Points on a hilly landscape, in no order, each with its height.
From any point a ball rolls to the lowest of the 2 points nearest to it. It stops when none of these is lower. Distance is the straight distance between rows; heights are no part of it.
bigop height 118: [ 96 147 176 121 156 210  96 139 111 143 212  75 113 137 165  93  97 110
 163  97  77 118]
bam height 265: [115 107 167 143 156 186  99 145 129 148 152 115 159 119 162 137 104 121
 139  73  96 116]
kole height 453: [127  73 120  66 178 106 127 121 147 142 153 116  82 152 153  80 129 152
 120 149 150 166]
gugi height 813: [106  53 125 106 141 115 143 154 163 143 111 149 151 101 150 187 176  96
 161 109 141 134]
rigu height 851: [192 132 174 120 114  90 107 144 117 105  82  92 133 135  91 104 151 141
 133 157 152 120]
nid height 781: [163 157 132 155  40  92 116 109 145 109  82 135 131 106 107 102 160 148
 105 191 164 172]
Boka height 544: [ 87 124 100 129 211 174 163  93  70 153 145 119  94  98 125 138  78 120
 119  60 101 134]
Vosuz height 697: [142 174  83 142  81 103 145 110 137 163 133  90  91  91  96  96 106 148
 121 169 131  97]
muz height 337: [107 116 137 204  83  96 130 162 189 150 145 128 126 144 141 148 122 143
 120  93  71 170]
Bekon height 242: [120 139 135 156  96 181 111 131 136 139 152 149 169  61 154 157 121  93
 129  90 104 155]
Nomu height 776: [ 97 120 134 118  51 165 174  79 151 174 151 134 118  84 114 147 110 158
 144 108 113 107]
geb height 821: [142  64 166 133 125 123 107 148 186 163 144 122 158  78 165 149 154 124
 139 109 114 167]
ditip height 315: [125 179 118 127 131 106 133 121 123 147 138  96  50 177 106  75 112 168
 136 151  85 114]
Vuzo height 396: [137 135 106 144  92 180 129  87 125 110 155 154 154  50 133 112  97 136
  95 148 159 141]
Lud height 593: [115 118 119 124 188 107 121 117 140  87 121 158 145 176 152 115 144  98
 118 178 167 156]
fupen height 663: [ 99 124 126  76 143 161 108 174 104  99 142 138 144 169 167 171 172  78
 172  95 117  77]
ved height 521: [127 145 159 137 135  33 139 146 113 107  45 115  78 184  87 109 153 153
 127 134 110 143]
Mot height 303: [143  89 146 131 141  38 137 151 124 131  57  79  92 119  89 146 128 129
 137 144 138 152]
kidud height 822: [143 148 168 131 130  67 119 116 126 103  94 144 116 213  98  83 140 187
 100 176 151 139]
dom height 443: [144  97 158 148 147  64 112 149 167 147 120  59 118 152 127 125 129 155
 140 162 139 158]
petod height 300: [124  96 153 169 117  61 143 159 144 134  63 106 142  98  95 196 159 107
 162 135 145 110]
nifop height 407: [ 99  61 105 103 193  83 150 115 144 154 123 120  82 147 162 110 122 162
 105 157 145 212]
gaz height 741: [145 187  98 175 110 105 104  95 129 124 120 114 116 141 126  94  88 150
  69 175 134 165]
dat height 613: [153 184  75 149 168  94 128 121  96 119  99 103 123 135  80 128 107 120
 121 168 174  83]
metol height 482: [173 156  98 137  77 160 118  68 117  99 124 169 133  65 108  91 101 166
  76 174 187 149]
Bobun height 440: [118 158 118  69 118 205 114 145 100  86 160 171 125 119 164 118 146  81
 150 121 129  82]
Zib height 561: [117  85 102 113 213 154 149 127  99 175 137 103 109  76 139 158  77 120
 129  68 131 127]
gesa height 417: [117 123 111 130 175  41 159 153 112 128  80 108  75 163  86 142 132 136
 115 130 123 148]
nof height 670: [137 179  77 110  96 106 147 125 103 141 103 109  77 111  80 124 137 115
 120 147 114  93]
potak height 388: [107  89 150 187  84 107 123 140 200 151 143 134 165 133 147 172 150 140
 136 115  99 160]
vuf height 406: [102 135 107 144 102 146 152  99 116 126 117 197 159 110 122 166 127 128
 111  62 114 119]
rim height 643: [156 187  87 122 142 123 122 141  91 136 120  79  86 127  76 112 105 117
 144 146 133  75]
Sural height 676: [125 143 167 121 123 167 117 115 100 105 133 148 147 157 134 126 110 137
 120  87 108  97]
daga height 722: [142 152 138 164  50 148 137  99 139 152 175 113 164 107 106 126 123 170
 142 146 140  66]
gepiv height 820: [189 150 158 107  59 146 112 106 118  98  90 154 164 116  95 116 151 137
 139 150 167  98]
Kav height 575: [147 134 114  90 109 162 135 132 115 102 115 159 164 100 113 153 156  87
 164 136 155  63]
zimo height 653: [102 142 128 103 144 151 114 154 128  81 150 169 155 173 172 151 172  66
 142 103 121 119]
der height 287: [106  88 137 113 173 182 121 142 101 129 148 135 135 141 167 159 110 115
 146  52  87 124]
pipa height 513: [125 155 126 128 170 176 163  90  60 133 126 132 118 103  97 140  73 124
 110  58 128 106]
Mogin height 835: [194 113 161 106  83 131  96 145 121 130  95  92 142 100 106 110 134 125
 140 127 110 117]
darik height 476: [ 82  82 135 155 121  93 133 123 177 122 155 160 131 175 148 129 136 177
 105 150 117 201]
Penor height 366: [111  72  94  94 201 123 153 110 140 166 148 141  84  94 179 122 120 133
  97 121 142 200]
pul height 446: [ 91 121  99 144 130  98 138 163 148 133 128 122 126 140 120 179 137  88
 154 110 101 109]
fefu height 800: [119  59 116  91 121 133 161 122 142 136 116 128 146  99 106 174 144 123
 162 103 124 106]
Nat height 351: [119 139 112 157  78 113 138  96 154 145 125 131 122 121 127 135 100 157
 104 143 111 168]
rebo height 379: [156 152 125 141 136 111 135 137  87 153  68 104 147 139  67 152 129 145
 141 108 138  67]
vorik height 564: [157  73 166 104 136  95 143 135 125 148  90  98  80 169  87 118 120 179
 137  94 103 151]
dibup height 499: [129 149 128 115  68 124 141 127 132  92 119 159 164 109 113 153 175 108
 159 186 164  88]
vina height 335: [ 86  81 111  98 216 132 142 117 145 153 174 148 100 148 196 118 119 143
 104 107 131 170]
laf height 252: [134  87 120  82 148 126 149 140 146 145 127  95 115  98 149 120 158 103
 153 166 155 140]
repon height 215: [122 119 167 181 154 174  98 164 152 169 190  79 144 128 144 151  94 124
 165  77  97 111]
Seg height 382: [132 108 132 117 157 173 109 137 124 107 149 165 169 109 165 134 143  94
 121 127 148 112]
bem height 763: [138 168 125 184  69  74 109 106 149  96  97 128 123 135 129  97 126 147
  71 196 133 187]
radod height 390: [137 139 129 132 129 102 119 144 154 147 135  82  90 153 105 109 121 139
 126 151 111 137]
Kadig height 562: [121 161  74 137 164 111 127 129 124 105 138 103 131 155 107 126 133 123
 138 209 184  74]
nek height 166: [167 113 161 170 132  74 121 139 137 151  72  87 148 109  92 155 129 138
 136 130 141 139]
dab height 693: [136 218  73 179 139  86 135 136  87 136 105 130 103 148 106 102 123 124
 101 120  91 107]
Nenu height 450: [143 175 112 104 176 149  96 137  92  72 116 140 144 158 136 111 136  85
 118 156 166  94]
bag height 736: [127 167 135 176  65 180 153  98 115 148 165 145 147  69 100 134 117 145
 129 116 143  85]
sivuz height 470: [ 71 141 122  97 144 187 125 132 120 120 193 149 130 148 165 123 125  98
 166 120 128  88]
samip height 308: [125 121 119 144  77 154 143 103 147 118 135 184 165  76 158 181 122 110
 115  91 106 153]
tokul height 307: [ 88 115 116 117 207 159 130 145 126 142 174 155 116 141 184 150 103 114
 130  77 111 140]
karol height 267: [114 133 128 167 125 110  99 150 159 121 140 125 143 147 156 137 110 103
 119 104  76 169]
sidim height 452: [135  58 134 133 161  70 134 125 149 146 111  95 119 140 130 112 118 172
 119 154 163 188]
Diten height 414: [135 158 119 100 158 197  96 148 116  71 156 153 154 118 154 106 146  56
 139 136 156 107]
zafi height 392: [ 84  99 140 169 123  58 134 188 164 119  99 106 117 130 127 180 158  92
 174 141 115 134]
vot height 165: [ 77 175 158 113 118 198 115 143 108 125 191 103 110 173 153  84 107 130
 159  90  57  93]
moge height 190: [112 156 108  90 135 128  98 158 139 112 143 115  86 174 149  87 142  92
 130 171 105 134]
guval height 573: [174 157 112 113  99 155 135  68  88 126  92 153 117  90  98  98  90 173
  79 140 162 156]
Lup height 712: [133 165 115 173  50 105 143 102 164 179 148  84 138  96  96 115 107 181
 125 156 135  82]
tolad height 340: [127 124 145 114 128 163 114 110 151 118 156 155 161 125 170  94 130 122
 116 158 152 152]
Fazu height 240: [113 181  98 114 156 118 112 128 121 126 161 112  75 191 141  80 101 126
 119 158  99 114]
meni height 608: [150 122 153 105 101  89 137 136 104 129  60 119  90 151  80 113 148 152
 124 114 108 132]
Dabos height 485: [154  78 162  38 170 119 133 120 143 147 126 108  81 142 136  70 157 153
 136 164 133 183]
gul height 819: [141  43 155 105 140 117 121 143 155 163 116 120 161  65 154 155 179  97
 130 140 149 157]
vifi height 494: [ 84 139 107 139 165 110 151 136 142 130 161 129 131 169 121 164 113 125
 131 127 135 110]
gota height 570: [134  89 147 130 208 169 136 103 115 201 162  88  94  64 146 134  73 148
 115  77 105 158]
vetar height 291: [125  93 164 117 147 153 111 106 139 115 154 183 154 166 169 111 128 155
 100 123 136 172]
Sato height 416: [120 123  96 123  86 118 149 113 144 117 118 156 152  72 116 152 164  93
 135 161 168 123]
lamep height 247: [111 137 139 200  65  65 129 131 164 141 110 141 141 140 118 135 130 162
 101 136 106 165]
beder height 282: [117 133 124 150 106 210 128 126 124 105 198 146 175  53 161 130 116  99
 132 108 132 109]
kugu height 787: [110  85 132 115  80 141 158 106 152 174 160 116 148  90 117 178 130 144
 156 112 128 105]
Pip height 514: [151  55 184  74 145 116 115 133 145 153 114 116  99 152 114 100 139 180
 135 120 127 186]
Fum height 828: [194 100 181 130 117 130  81 171 135 143 111  89 158 124 138 126 145 118
 143 104 104 149]
peb height 153: [125 142 100  73 177 149 103 158 121 114 156 115  97 129 178  81 154  70
 143 167 130 137]
zop height 662: [117 119 150 124 100 133 145 134 119 126 131 137 142 161 109 148 139 156
 147  91 119  79]
Degib height 553: [114 136 109 143 149  97 118 121 151 101 152 132 117 170 164  95 121 121
  97 192 142 167]
vazo height 673: [129 196 100 152 120 134 142 139  73 102 104 140 105 147 105 105 118 107
 108  96  83  75]
zaz height 506: [ 75 133 129 132 122 145 125 129 150 123 182 153 140 186 164 130 124 120
 134 124 116 109]
Gufa height 433: [ 85  59 154 148 125  95 138 143 185 127 128 165 161 145 149 168 148 154
 135 115 124 173]
Padin height 652: [125 171 123 122  99 165 127 124  82  99 113 157 124 127 113 128 115  99
 127  95 104  94]
Gekom height 824: [173  57 180 105 104 117  82 165 152 140 100 101 131  90 167 127 172 106
 149 108 107 180]
Reri height 796: [175 142 171 121  40 105 109 119 140  84  82 139 146 109 108 108 169 162
 132 184 163 136]
deval height 713: [154 143 128  98 160 119 133 118  80 101  72 154 111 150  93 130 126 110
 102 113 136 146]
Notif height 332: [141 111 134 122  84 211 130  95 114  99 149 171 175  39 131 117 110 119
 127 107 157 107]
Fut height 758: [ 90 147 110 149  64 174 162  74 140 140 187 168 143  84 128 142 101 145
 130  95 110 117]
funod height 501: [112 160  79  85 176 141 135 119 104  94 132 128  99 168 120 117 140 112
 140 176 161  95]
gumab height 516: [ 81 131 116 160 115  93 131 114 182 123 147 137 132 187 152 111 122 158
 109 188 129 175]
Ner height 152: [125 153 156 167 171 196  98 164 117 153 203  67 132 116 164 109  98  95
 154 107 109 120]
nisi height 655: [157 138 108  93 134 152 137  90  74 107  90 164 128 101 105 126  92 140
  84  96 148 141]
lel height 326: [135 101  84 115 136 121 123 139 148 121 133 130 140  68 160 136 137  83
 123 171 159 135]
vike height 623: [143 149 100  89 120 148 143 127  89 101 103 150 112 111  96 146 138  90
 141 108 135  81]
Mageg height 471: [110 136 125 142 142 162 158 108  80 128 121 177 145 125 115 167  97 132
 129  32 107  97]
poka height 612: [112 137 128 155  99 109 171 147 119 162 127 132 136 179  98 148 160 178
 169  93 106  47]
biral height 850: [172 167 153 142 133  99  95 119 114 100  89 110 144 171  99  80 149 158
 105 177 154 129]
Rume height 274: [179 133 122 164 153 105 120 135 102 150  93  86 161 113  91 152 106 144
 103 132 164 108]
Zem height 718: [161 199  89 187 125 100 113 120  90 112  89 117 142 136 109 105  97 128
  80 154 129 133]
fini height 163: [148 144 132 168 112 151 108 122 134 135 136 135 148 112 141 134  92 111
  96  78  80 158]
Siv height 768: [141 141 144  87 139 116 130  94 107  99 100 159 115 179 102  98 123 171
 101 139 146 149]
keb height 195: [130 104 117  76 161 134 109 175 150 131 148 108 116 131 176 130 166  76
 160 141 128 113]
bot height 515: [137 133 139 125 123  94 166 146  98 162  89 104 126 160  71 148 159 161
 180 111 121  40]
Fem height 630: [104 135 122 116 157 114 137 147 139  76 114 174 136 180 147 149 159  99
 121 135 144 141]

For each start below, name the point where the ball stops.
Reri => peb
Penor => bigop
gepiv => peb
vike => peb
zaz => vetar
geb => vetar

Call two points neighbours if one is among the 2 nearest of the other. Go from one point of each pair to the other, from neighbour to neighbour, staying as low as possible. Name the highest point that can't be avoided.
nek and peb => zaz
bigop and peb => sidim
peb and vetar => sivuz
Bekon and lamep => muz
